Each scene shows the same named points in several views. A view is turned or mirrored, and shifted as a whole, has a little noise and may leave points out.

Scene 1
View 1
z_24: [-4 15 -37 -28 28 10 -8 4 1 25 -30 15 -10 -9 2 -5 3 5 -3 4 -19 30 5 26 1 -2 15 9]
z_754: [3 11 -33 10 17 4 -34 10 49 -25 16 31 -9 -11 -23 -2 30 -13 34 23 -44 25 3 -22 -33 6 45 -5]
z_451: [10 -5 -28 11 16 22 -25 2 19 23 7 10 -24 -12 -13 19 -7 -7 14 18 -22 35 -1 -16 5 -30 53 3]
z_278: [-15 -16 -14 5 7 1 1 -52 -29 -2 19 -11 -25 -1 -10 39 -2 -20 34 14 -25 31 37 21 -7 -38 19 1]
z_791: [-7 -3 -29 -5 20 -4 1 -11 -25 -10 -1 -1 -16 -4 -1 1 16 -5 14 -8 -32 15 7 13 -9 -11 18 1]
z_373: [18 -7 -33 10 20 11 -6 33 -9 22 -3 0 -28 -10 5 -10 -4 2 2 -15 -23 18 -16 -7 6 -14 47 6]
z_54: [-10 18 -35 -29 28 -9 3 -21 -28 -2 -27 7 -13 -13 16 -10 14 5 -3 -13 -33 13 -1 40 -6 14 -1 12]
z_48: [-6 6 -39 -20 33 19 -20 -2 17 21 -23 16 -1 -11 -11 12 10 3 -5 18 -19 41 -1 3 10 -26 29 7]
z_916: [0 -15 -25 -3 1 10 3 28 -21 30 2 -4 -26 6 -2 -4 -10 -11 27 -7 -10 30 34 16 -13 -15 19 -6]
z_145: [-3 -5 -28 5 20 14 -18 -19 11 5 8 9 -18 -8 -15 26 5 -11 19 20 -27 35 11 -7 -3 -30 38 0]
z_453: [-23 12 -35 -28 26 0 -9 -24 3 -23 -12 17 4 -4 -12 5 35 -6 18 13 -35 28 25 22 -24 -3 -1 -2]
z_311: [-3 0 -30 8 26 0 -13 -15 2 -24 9 8 -13 -12 -9 7 26 -7 17 6 -41 20 -5 -10 -10 -14 34 0]
z_803: [8 29 -31 4 28 -10 -23 -42 7 -20 3 21 -29 -25 10 5 11 -1 13 5 -46 11 -26 11 -4 25 39 20]
z_696: [8 -5 -31 2 25 4 -1 22 -17 7 -7 0 -23 -8 6 -11 6 1 2 -19 -31 14 -10 -1 -2 -8 35 3]
z_899: [-10 -18 -20 -10 4 6 12 -11 -45 24 1 -12 -27 7 1 8 -12 -15 26 -6 -13 27 42 32 -6 -23 7 -1]
z_434: [13 1 -35 -4 22 2 -2 48 -11 7 -10 4 -20 -6 6 -32 11 2 3 -24 -28 9 -8 0 -12 9 29 1]
View 2
z_434: [-3 -18 -13 -3 18 5 20 -7 -15 -35 -31 -26 33 -24 3 4 10 -4 -9 18 3 54 11 9 4 -20 29 -3]
z_24: [-8 -20 4 8 21 -10 19 -2 -12 -12 -20 -22 -7 -19 28 -14 21 -12 1 16 -8 19 4 27 -29 -7 22 -12]
z_48: [-8 -8 8 8 28 -21 17 3 -22 -11 -31 -23 -28 -23 35 -21 11 -19 20 11 -3 20 0 15 -17 9 9 -16]
z_453: [-19 9 7 16 13 -34 37 -6 -44 -9 14 7 -13 -34 36 -19 11 -11 -3 -21 -5 29 -3 6 -43 -16 33 2]
z_451: [-13 5 6 17 29 -23 -6 8 -11 -15 -52 -26 -6 -56 19 -3 2 -8 28 9 10 35 7 -8 -13 28 3 -23]
z_145: [-8 22 13 16 31 -38 1 -4 -24 -8 -35 -11 -20 -60 14 -6 -3 1 33 -21 12 29 4 -11 -20 26 2 -24]
z_899: [1 -1 21 9 10 8 9 -33 -11 2 -19 17 10 -51 -6 1 22 29 -6 -16 20 10 15 26 -46 2 9 -1]
z_311: [-7 17 0 9 28 -40 17 -2 -33 -22 -18 -13 -2 -45 14 1 -4 -7 13 -20 3 50 1 -12 -16 -2 26 -17]
z_696: [4 -7 -4 -2 23 -8 14 -12 -10 -25 -35 -24 18 -26 -2 3 8 3 1 5 4 45 9 9 -1 -11 21 -14]
z_754: [-33 16 -10 28 17 -43 15 32 -45 -34 -19 -17 8 -65 39 -6 -7 -28 12 4 2 65 -4 -35 -13 11 34 -1]
z_791: [3 5 2 2 22 -19 23 -20 -24 -15 -13 -3 7 -32 2 3 8 9 0 -22 3 36 7 8 -26 -14 24 -10]
z_916: [-9 -12 8 9 9 15 6 -14 -13 -12 -34 4 27 -51 1 1 17 15 -7 10 24 26 11 20 -26 7 8 9]
z_373: [2 -13 -4 -4 28 -4 5 -7 -2 -25 -49 -36 20 -32 -4 8 7 1 11 16 10 45 13 5 3 2 12 -19]
z_278: [-3 26 27 18 21 -27 4 -26 -23 8 -15 22 -13 -67 -2 1 6 26 14 -44 19 9 8 4 -52 15 5 -19]
View 3
z_754: [-23 6 2 33 -3 -3 2 -9 27 43 24 7 12 -16 9 27 2 9 25 27 37 -18 -30 2 -2 -14 3 -3]
z_791: [-1 -10 -9 -15 9 6 10 32 1 1 22 -8 31 2 -6 15 13 4 35 21 -22 3 -1 12 0 4 -4 4]
z_453: [-26 -7 0 -9 13 17 -5 13 26 -4 51 -1 48 -9 -28 11 11 2 22 35 5 -2 -5 32 12 10 -1 2]
z_311: [-12 -2 -8 6 6 11 11 12 2 17 20 2 15 -12 2 25 9 9 39 24 -2 -3 -18 12 -9 5 1 0]
z_899: [23 -3 -15 -28 9 -6 1 51 -13 -17 20 -10 48 22 -13 -3 -6 6 -2 6 -37 -25 10 22 8 4 3 0]
z_373: [15 -7 -6 -8 7 -4 9 12 -4 17 -13 -3 0 14 41 1 0 -2 34 -7 -21 0 15 -10 -4 4 -11 6]
z_48: [-9 -4 5 -9 16 23 -6 -17 15 -2 25 17 13 -4 15 -4 -13 2 23 -7 0 -2 7 24 3 32 0 -4]
z_803: [-13 -45 11 -11 -20 26 14 8 9 32 19 7 27 -12 8 15 24 15 30 20 -3 37 -37 16 -15 7 -9 -10]
z_24: [-8 -10 2 -17 14 10 -8 7 21 -2 27 -2 28 11 8 -11 0 -7 26 6 -11 7 21 16 13 20 -7 7]
z_696: [5 -11 -6 -10 8 0 9 16 1 12 4 -4 12 12 24 5 9 -6 40 5 -19 6 17 -6 -2 5 -13 7]
z_54: [-9 -34 5 -36 6 18 2 21 20 -2 32 -9 48 8 -8 -9 24 -4 32 19 -21 35 15 21 9 15 -18 4]
z_434: [-5 -12 -1 0 6 -7 5 12 21 26 6 -15 13 12 28 1 16 -13 49 18 -5 14 20 -15 6 -8 -20 15]
View 4
z_48: [-9 6 -21 -2 -20 9 -2 -3 -30 -12 -8 42 16 36 -30 15 -15 -4 -14 4 -8 -10 15 -1 -1 -3 -14 -3]
z_373: [23 -5 0 -11 -20 21 -16 0 -3 14 -27 8 21 36 -9 30 -30 -8 -22 11 26 8 25 -23 3 6 -6 15]
z_278: [17 17 -1 -19 -65 12 30 -12 8 7 33 25 -12 -14 18 11 -12 -5 -9 -9 6 -17 -3 -9 -17 1 -43 -25]
z_311: [-4 -8 -15 -8 -32 9 2 -4 2 3 -7 11 21 -7 -15 14 -47 -6 -8 7 6 -25 -10 -3 -6 5 -5 -11]
z_434: [13 -20 -13 -7 -15 7 -14 6 15 10 -30 -4 25 34 -19 52 -22 -27 -30 2 23 6 13 -22 9 4 10 13]
z_451: [18 4 -13 -16 -34 18 0 -12 -32 12 -17 30 13 24 -13 -6 -35 1 -15 14 21 -18 10 -14 -18 -8 -16 15]
z_754: [-7 -21 -43 -8 -31 -9 1 -3 -14 7 -25 6 23 -3 -40 -5 -54 -11 -18 12 16 -53 -30 -7 -19 -15 10 13]
z_916: [33 -2 -17 -21 -47 3 9 -4 5 11 1 6 -5 33 -6 43 2 -30 -33 -8 26 5 13 -30 -9 -14 -25 13]
z_453: [-27 -6 -36 1 -35 -15 18 6 9 -17 11 22 8 2 -26 29 -7 -24 -17 -12 -18 -26 -20 3 -2 -4 -9 -27]
z_54: [-27 1 -4 2 -19 -18 6 11 26 0 -6 18 25 21 2 49 10 -18 -28 -5 -16 7 3 -6 15 12 0 -37]
z_899: [30 3 -6 -19 -51 9 17 -2 18 4 19 10 -13 18 7 47 2 -27 -26 -15 15 8 11 -27 -4 -9 -33 -4]
z_145: [7 4 -18 -14 -44 15 8 -10 -20 4 4 30 7 7 -12 -4 -32 -1 -11 5 10 -27 -1 -6 -15 -7 -22 2]
z_24: [-11 2 -18 -2 -22 -7 0 2 -11 -6 -13 31 17 40 -17 32 5 -18 -30 -4 -7 5 13 -10 4 -3 -7 -11]
z_803: [-29 2 1 -5 -20 -16 -1 5 7 23 -29 17 40 -4 11 -2 -24 10 -20 19 1 -23 -15 0 -2 15 12 -32]

In a view up to two points have been moved. Name them for each view, in the order of its rows, or write none.
view 1 -> none
view 2 -> z_145
view 3 -> z_24, z_434
view 4 -> z_899

Scene 2
View 1
z_878: [-35 -16 6 34 -23 11 -3 37 -5 7 5 -11 4 -3 9 2 -32 25 11 14 -11 -34 -21 -12 13 3 -6 6]
z_557: [-13 -25 9 12 -28 -3 -8 31 5 -25 9 24 16 -5 26 -24 -28 3 -14 37 -12 5 -7 -4 25 -12 9 -3]
z_57: [-9 -6 6 22 -48 -10 17 12 51 -19 -2 -2 0 18 16 -1 -16 14 1 38 -9 -49 -12 -11 28 3 -10 4]
z_605: [-20 -1 12 27 -45 -26 4 32 1 -26 -11 15 -8 -12 23 11 -36 43 9 19 11 -52 -18 -31 13 20 -5 1]
z_430: [7 -13 -11 14 -43 5 -13 15 12 -3 7 6 5 4 18 -21 -35 6 -10 19 -18 -15 6 -10 13 1 -4 -1]
z_678: [1 -7 6 19 -39 -7 1 21 18 -17 4 26 0 -3 25 -18 -33 19 -2 18 -5 -28 -6 -15 10 -3 -2 -4]
z_3: [-5 -14 7 32 -36 5 2 24 23 3 13 17 5 9 25 -31 -38 19 5 13 -15 -34 -10 -7 5 -19 -10 -9]
z_368: [20 0 -12 0 -56 -31 -8 8 14 -41 -9 23 -3 -10 22 0 -26 10 -18 36 3 -17 10 -25 22 24 7 4]
z_420: [-7 -14 -2 31 -38 12 -12 25 0 14 10 2 3 4 17 -23 -48 21 7 2 -18 -35 -6 -14 4 -3 -13 -5]
z_348: [0 -10 -11 17 -42 5 -10 13 12 -1 5 -4 5 4 14 -12 -31 8 -6 19 -20 -24 1 -12 14 8 -6 1]
z_131: [9 -3 -6 20 -49 -6 -1 10 29 -8 2 6 -1 9 19 -14 -30 14 -3 21 -12 -39 1 -15 15 5 -9 -2]
z_36: [12 -7 -9 4 -51 -27 -27 23 -29 -33 -9 27 2 -21 28 -7 -44 18 -17 22 4 -5 11 -33 14 26 10 -4]
z_270: [-10 -7 -2 22 -15 8 0 24 5 -5 9 13 -3 -8 13 0 -24 17 -4 11 -4 -22 -5 -8 3 3 9 11]
z_947: [-24 -4 0 19 -28 -10 3 26 2 -21 -4 -1 -4 -10 11 19 -20 23 0 28 1 -33 -14 -18 20 23 6 15]
z_736: [-15 -9 2 25 -42 2 8 17 31 -2 3 -9 1 14 9 -3 -23 15 4 25 -14 -44 -15 -8 22 3 -12 5]
z_650: [2 -5 3 24 -50 -6 6 12 39 -10 3 9 -2 12 20 -19 -29 18 3 23 -13 -47 -6 -12 16 -1 -14 -4]
z_259: [-10 -7 21 30 -42 -16 6 35 10 -23 0 35 -3 -4 32 -20 -39 37 6 17 5 -40 -15 -23 7 -10 -7 -10]
z_934: [14 -2 -10 16 -56 -17 -18 17 -11 -18 -5 15 -4 -10 25 -9 -45 25 -6 15 -2 -29 8 -30 9 23 -2 -4]
z_315: [33 3 -8 10 -16 6 2 6 34 -19 18 59 -10 -5 26 -32 -20 3 -19 8 -4 -2 21 -1 -8 -20 19 0]
View 2
z_3: [-12 9 8 1 11 -22 -2 5 -39 -6 -8 -17 -7 -6 -2 3 6 -27 7 -9 4 12 -8 14 -26 -14 13 14]
z_368: [-27 -11 26 -21 -11 -15 -25 -1 -6 25 12 -17 2 32 -22 -16 8 -20 -18 28 24 -10 26 3 -20 7 -21 -4]
z_131: [-17 3 17 -9 6 -16 -8 0 -26 2 2 -11 6 3 -6 2 21 -28 -11 7 24 11 5 6 -25 5 -6 10]
z_315: [-18 2 -19 -29 -2 -32 -20 5 -14 -5 15 -20 -26 11 -23 -12 -16 -30 -8 -10 -26 21 30 -18 -13 -8 -17 18]
z_36: [-36 -4 42 -11 -11 -30 -42 -2 -33 15 5 -23 -19 41 -15 -21 -16 -18 -4 38 15 -25 31 16 -26 -1 -11 -10]
z_934: [-33 4 40 -6 -2 -25 -33 -12 -40 13 3 -12 -7 21 -1 -12 2 -25 -3 25 22 -12 25 12 -28 3 -2 3]
z_57: [-7 -5 14 -11 -3 4 13 3 -4 14 -6 -11 13 -4 -11 8 40 -24 -9 4 31 6 -8 9 -21 3 -4 5]
z_605: [-23 -2 42 -2 -19 3 -14 -22 -25 33 -16 -11 -9 8 5 -4 17 -14 14 12 34 -30 12 15 -21 -9 15 4]
z_878: [-16 12 38 11 -7 -5 1 11 -42 -15 -33 -12 -25 -6 1 22 17 -25 24 16 23 -16 -7 23 -25 -13 7 2]
z_947: [-19 -2 38 -4 -24 8 -5 1 -17 8 -22 -9 -20 9 -9 13 21 -20 14 24 30 -27 11 13 -17 -2 -8 -3]
z_420: [-20 19 25 7 13 -26 -11 5 -57 -17 -12 -12 -11 -3 6 11 8 -30 10 7 13 5 0 15 -30 -6 10 13]
z_678: [-18 1 14 -7 -1 -17 -10 1 -24 8 -3 -20 -10 9 -8 -3 4 -24 1 3 8 -3 6 10 -22 -9 2 8]
z_650: [-13 3 14 -7 7 -12 -1 -3 -24 10 -1 -10 7 -2 -4 1 25 -29 -7 -2 20 10 -3 9 -26 0 5 12]
z_348: [-20 9 27 -4 5 -20 -10 11 -35 -14 -3 -12 -8 9 -11 10 15 -29 -4 21 21 6 5 13 -28 4 -14 5]
z_430: [-22 6 21 -5 9 -27 -13 13 -36 -16 1 -19 -8 12 -14 5 8 -31 -8 19 13 11 4 11 -26 0 -14 3]
z_259: [-16 0 23 0 0 -17 -12 -8 -30 18 -6 -22 -10 10 -2 -9 -3 -18 10 1 10 -14 -1 20 -24 -18 20 4]
z_736: [-12 2 22 1 0 -1 7 8 -23 -3 -13 -10 2 -7 -6 17 33 -27 2 8 30 4 -10 14 -25 1 -3 7]
z_557: [-13 -1 14 -7 -4 -22 -9 21 -24 -9 -7 -29 -21 18 -24 -3 -9 -24 3 14 -3 -7 -1 19 -22 -14 -9 -5]
View 3
z_557: [-22 -14 1 14 4 -30 -16 4 7 -12 10 -7 -15 16 13 -7 11 2 1 -6 -12 6 -6 14 7 3 3 -14]
z_878: [-33 -24 -12 6 -4 -3 -13 -1 4 12 8 -16 -18 6 10 -11 -18 -17 18 -2 -12 9 31 -27 32 0 20 -14]
z_678: [-23 -17 -7 22 -11 -7 -8 11 -1 -9 11 -18 -8 4 26 2 2 -3 -1 -5 -22 1 2 10 12 -19 5 -11]
z_259: [-43 -33 -10 24 -12 -2 -9 12 -13 -7 17 -37 -13 5 40 5 1 -2 1 0 -34 2 2 5 15 -23 2 -20]
z_934: [-10 -20 9 26 -29 -3 -8 4 27 -14 -5 -34 -8 -8 26 1 18 -7 -13 -8 -30 17 14 -7 10 -25 1 4]
z_368: [0 -19 -5 35 -41 -18 -18 2 11 -27 15 -14 12 6 21 -5 30 10 -17 -11 -18 23 -4 4 -2 -32 -2 15]
z_3: [-27 -6 -12 16 3 -3 -3 17 -7 3 3 -12 -17 4 30 5 -6 -15 8 -2 -27 -12 13 14 24 -15 13 -26]
z_650: [-11 -6 -22 26 -20 0 -10 19 -15 -4 9 -3 0 1 33 4 3 -12 1 -6 -29 -6 16 8 24 -28 16 -7]
z_36: [-14 -29 18 26 -25 -18 -17 -4 37 -24 0 -41 -8 -1 17 -3 34 7 -21 -11 -25 32 -1 -7 -4 -15 -10 8]
z_430: [-5 4 -2 16 -9 -14 -8 9 17 -7 -5 -3 -10 1 15 -7 10 -11 -3 -8 -19 1 11 8 16 -9 9 -6]
z_420: [-22 -6 -3 10 0 4 -2 13 14 6 -10 -19 -24 -8 22 0 -6 -24 8 -4 -28 -2 27 -2 30 -6 14 -16]
z_315: [-4 15 3 28 -2 -9 13 16 13 -23 5 -19 1 8 13 -4 -8 10 1 0 -8 -17 -34 52 -19 -31 -6 -8]
z_270: [-19 -14 -4 14 -8 -5 -3 -2 11 -1 11 -20 -10 8 2 -11 -19 -4 13 1 -5 6 7 -2 9 -11 11 -7]
z_947: [-20 -36 -15 19 -31 -8 -19 -8 0 -4 25 -16 2 10 6 -13 -5 -1 7 -3 -6 22 19 -26 14 -19 13 6]
z_348: [-3 0 -6 17 -14 -9 -9 8 14 -1 -2 -3 -6 -1 13 -8 8 -10 0 -9 -19 4 21 -3 21 -11 15 -1]
z_57: [-9 -12 -35 27 -31 -5 -21 14 -29 -4 28 13 12 10 30 -3 2 -9 5 -3 -19 -3 21 0 25 -30 21 -2]
z_736: [-12 -12 -26 17 -20 -4 -16 9 -14 2 14 6 0 7 20 -6 -6 -15 10 -5 -19 1 28 -10 31 -17 23 -5]
View 4
z_315: [9 23 -27 -36 13 10 -8 14 -24 -35 3 1 -15 16 -10 44 -3 8 -10 8 22 0 -15 -22 30 -30 -13 -3]
z_3: [-9 -4 26 -14 26 4 -23 -6 -22 -41 -5 5 3 13 8 13 36 -1 -16 36 8 -2 -10 -23 8 -19 -16 14]
z_430: [-10 7 2 -6 20 12 0 2 -24 -49 -31 -13 -3 11 12 12 18 -1 -9 33 18 7 1 -24 13 -6 -7 18]
z_650: [-3 -2 22 7 34 19 -13 -9 -17 -53 -6 9 17 6 10 15 14 2 -28 32 9 1 -17 -31 17 -9 -8 28]
z_57: [-16 -7 21 19 39 22 4 -12 -12 -54 -25 25 21 -3 27 24 3 -4 -45 36 4 13 -27 -37 25 -8 7 22]
z_947: [-19 -25 26 7 39 28 0 -21 -4 -21 -25 -9 17 -9 13 17 -6 -3 -35 22 32 11 24 -16 36 5 -4 30]
z_131: [-3 2 10 6 31 21 -6 -5 -16 -51 -15 1 14 10 10 13 10 6 -24 31 12 3 -10 -30 19 -5 -4 27]
z_348: [-11 2 6 -1 25 18 1 -4 -19 -45 -32 -12 3 11 19 8 16 -2 -17 36 19 7 4 -25 12 -5 -1 22]
z_259: [-11 -17 41 -13 31 15 -27 -11 -14 -26 2 8 7 -8 -9 21 19 2 -16 25 15 -1 5 -13 34 -7 -30 26]
z_420: [-7 -3 22 -8 27 8 -22 -11 -20 -39 -17 -18 2 17 12 -2 39 -2 -9 39 17 -5 10 -23 -1 -9 -14 19]
z_270: [-8 -11 9 -14 27 11 -5 -13 -8 -16 -21 -11 -1 14 16 20 13 -4 -27 23 31 0 16 -18 18 -15 -1 6]
z_368: [-9 5 -2 3 25 35 14 4 -17 -47 -23 -6 11 -15 -2 28 -20 7 -15 13 27 21 7 -20 51 10 -8 36]
z_605: [-12 -30 41 5 39 27 -16 -21 -4 -21 -6 -4 24 -13 2 11 3 2 -30 23 29 6 23 -13 39 6 -19 40]
z_878: [-22 -27 37 -4 35 7 -13 -25 -8 -14 -30 -11 5 10 28 2 37 -12 -26 38 22 2 22 -18 3 -7 -4 14]
z_36: [-16 2 7 -13 17 29 6 5 -21 -34 -28 -28 -2 -16 -12 14 -7 2 7 17 37 21 37 -7 47 20 -25 39]
z_934: [-6 1 11 0 25 30 -6 -4 -17 -44 -17 -26 10 -4 -8 5 4 8 -5 24 31 8 24 -15 32 13 -21 40]
z_678: [-11 -3 18 -11 28 15 -10 -3 -17 -36 -10 0 1 -1 0 24 14 1 -15 26 18 5 0 -21 27 -10 -16 19]
View 5
z_348: [-1 16 -17 -11 4 -4 -19 -2 7 -29 16 1 0 -14 -11 15 -13 23 2 -12 10 28 -22 -9 -21 -9 -4 -9]
z_3: [-11 10 -5 2 5 2 -1 -21 5 -28 18 10 5 -3 -2 15 3 17 -23 -6 -5 24 1 -4 -6 -29 -14 -19]
z_368: [-12 21 -19 -7 -6 -37 -12 10 28 -24 -2 22 -5 -11 -18 24 -40 0 8 2 29 11 -25 11 -21 4 -4 23]
z_315: [-21 8 -29 -11 17 -15 6 -14 5 -29 -8 42 20 -16 -1 41 -1 -9 -6 16 -8 -2 0 25 -32 -16 31 4]
z_650: [-16 8 -10 -6 -12 -9 -2 -15 9 -33 10 15 -5 3 -3 13 -15 13 -13 -14 6 22 -26 -2 -11 -22 -26 -11]
z_934: [-13 33 -9 -6 -3 -19 -25 -4 30 -20 4 10 -4 -23 -36 16 -32 26 0 -6 19 15 -3 8 -13 -9 -7 6]
z_270: [8 19 -30 -6 4 7 -1 -14 7 -6 15 2 -11 -18 -16 11 -9 9 1 5 6 28 -9 4 -16 -12 6 -6]
z_420: [0 22 -7 -4 6 16 -15 -24 6 -15 25 -8 -6 -20 -19 7 0 36 -14 -13 -5 35 3 -11 -5 -27 -11 -25]
z_557: [5 11 -8 9 15 -14 -5 7 7 -19 18 2 8 -11 -1 19 -4 -1 -4 12 11 28 4 -3 -12 -1 9 7]
z_131: [-14 14 -14 -12 -7 -12 -12 -10 11 -33 7 15 -2 -4 -9 18 -18 15 -5 -11 10 21 -27 0 -18 -17 -16 -9]
z_57: [-7 2 -20 -6 -20 -12 5 -12 4 -32 10 10 -14 11 5 8 -21 0 -7 -11 14 30 -47 -6 -13 -16 -34 -2]
z_605: [-5 26 -11 3 -22 -11 3 -18 27 -2 12 3 -35 -7 -34 -3 -38 10 -10 1 26 28 -9 8 5 -16 -33 12]
z_878: [17 20 -16 2 0 16 -5 -16 5 -2 30 -19 -21 -16 -18 -2 -6 23 -5 -3 9 47 -5 -15 -3 -18 -14 -13]
z_430: [-5 17 -13 -8 9 -10 -20 1 11 -34 15 7 10 -15 -6 22 -7 18 -1 -9 8 24 -14 -5 -21 -8 2 -7]
z_736: [2 8 -19 -7 -11 2 -2 -12 1 -25 18 -1 -13 2 -3 5 -12 13 -4 -12 8 37 -36 -13 -12 -17 -24 -13]
z_947: [14 20 -29 -5 -11 -3 1 -7 15 0 17 -5 -29 -12 -23 -1 -28 6 9 6 26 35 -24 0 -9 -5 -14 9]
z_259: [-14 17 1 13 -6 -13 10 -22 17 -11 11 13 -13 -5 -20 8 -19 7 -20 5 9 19 12 8 6 -23 -23 4]
z_678: [-12 14 -11 1 1 -12 -1 -8 12 -23 8 14 -1 -7 -9 16 -13 8 -10 2 9 20 -3 5 -8 -15 -8 0]
View 6
z_348: [-23 -31 5 35 7 17 -9 3 0 11 -19 7 -15 29 -2 8 0 11 -18 1 5 7 -2 -17 18 0 22 -11]
z_934: [-37 -24 13 23 15 9 -9 20 -5 20 -9 20 -2 34 1 -5 -15 -11 -24 -27 19 10 -1 -15 27 -12 10 12]
z_736: [-22 -16 -4 25 2 17 -9 -5 16 0 3 1 -20 16 0 13 4 7 -13 16 -6 -7 -13 -26 20 5 30 -7]
z_557: [3 -23 4 37 13 19 -5 28 3 3 -10 4 12 14 -7 0 -1 17 -18 -14 15 26 -1 -17 0 10 21 -16]
z_878: [-34 -20 -22 30 -2 26 -2 15 24 9 5 22 -25 14 16 23 4 1 -20 -2 7 18 -20 -36 1 6 32 -16]
z_368: [-17 -14 29 8 7 1 -23 8 -18 12 -9 3 21 18 -16 -24 -10 1 -24 -24 14 1 15 -17 32 -6 12 6]
z_36: [-29 -21 18 20 16 9 -12 34 -18 25 -11 24 15 31 -4 -21 -15 -9 -26 -49 27 30 13 -21 19 -10 9 2]
z_259: [-16 -6 -7 27 14 14 4 35 27 -4 17 7 8 12 0 4 -12 -5 -13 -15 18 2 -23 -15 7 -7 13 22]
z_57: [-16 -10 7 15 1 10 -16 -11 15 -8 9 -8 -7 9 -8 1 1 7 -12 20 -10 -19 -9 -22 26 5 30 1]
z_947: [-34 -8 -10 8 -11 14 -21 4 7 13 6 17 -5 2 7 -1 1 -4 -28 -17 6 5 -4 -39 12 4 29 -12]
z_605: [-40 0 -7 4 1 9 -11 18 20 8 24 17 -3 7 9 -4 -11 -18 -22 -24 10 -1 -15 -32 18 -9 21 17]
z_678: [-13 -19 3 32 10 15 -3 20 12 2 -5 3 5 17 -7 3 -6 7 -19 -9 16 0 -10 -12 11 0 12 8]
z_430: [-17 -34 7 40 13 18 -6 11 -3 10 -23 6 -8 31 -7 7 0 14 -18 1 12 10 -3 -11 16 3 17 -9]
z_270: [-23 -23 -16 30 -10 24 -10 12 9 9 -14 16 -6 7 4 12 5 10 -31 -9 18 10 -8 -29 -1 12 22 -21]
z_131: [-22 -23 8 27 9 13 -8 0 7 4 -10 0 -10 25 -10 6 -5 6 -16 5 4 -11 -8 -9 26 -1 16 8]

In a view up to two points have been moved. Name them for each view, in the order of its rows, or write none.
view 1 -> z_557
view 2 -> z_259
view 3 -> none
view 4 -> z_57, z_947
view 5 -> z_420
view 6 -> z_270
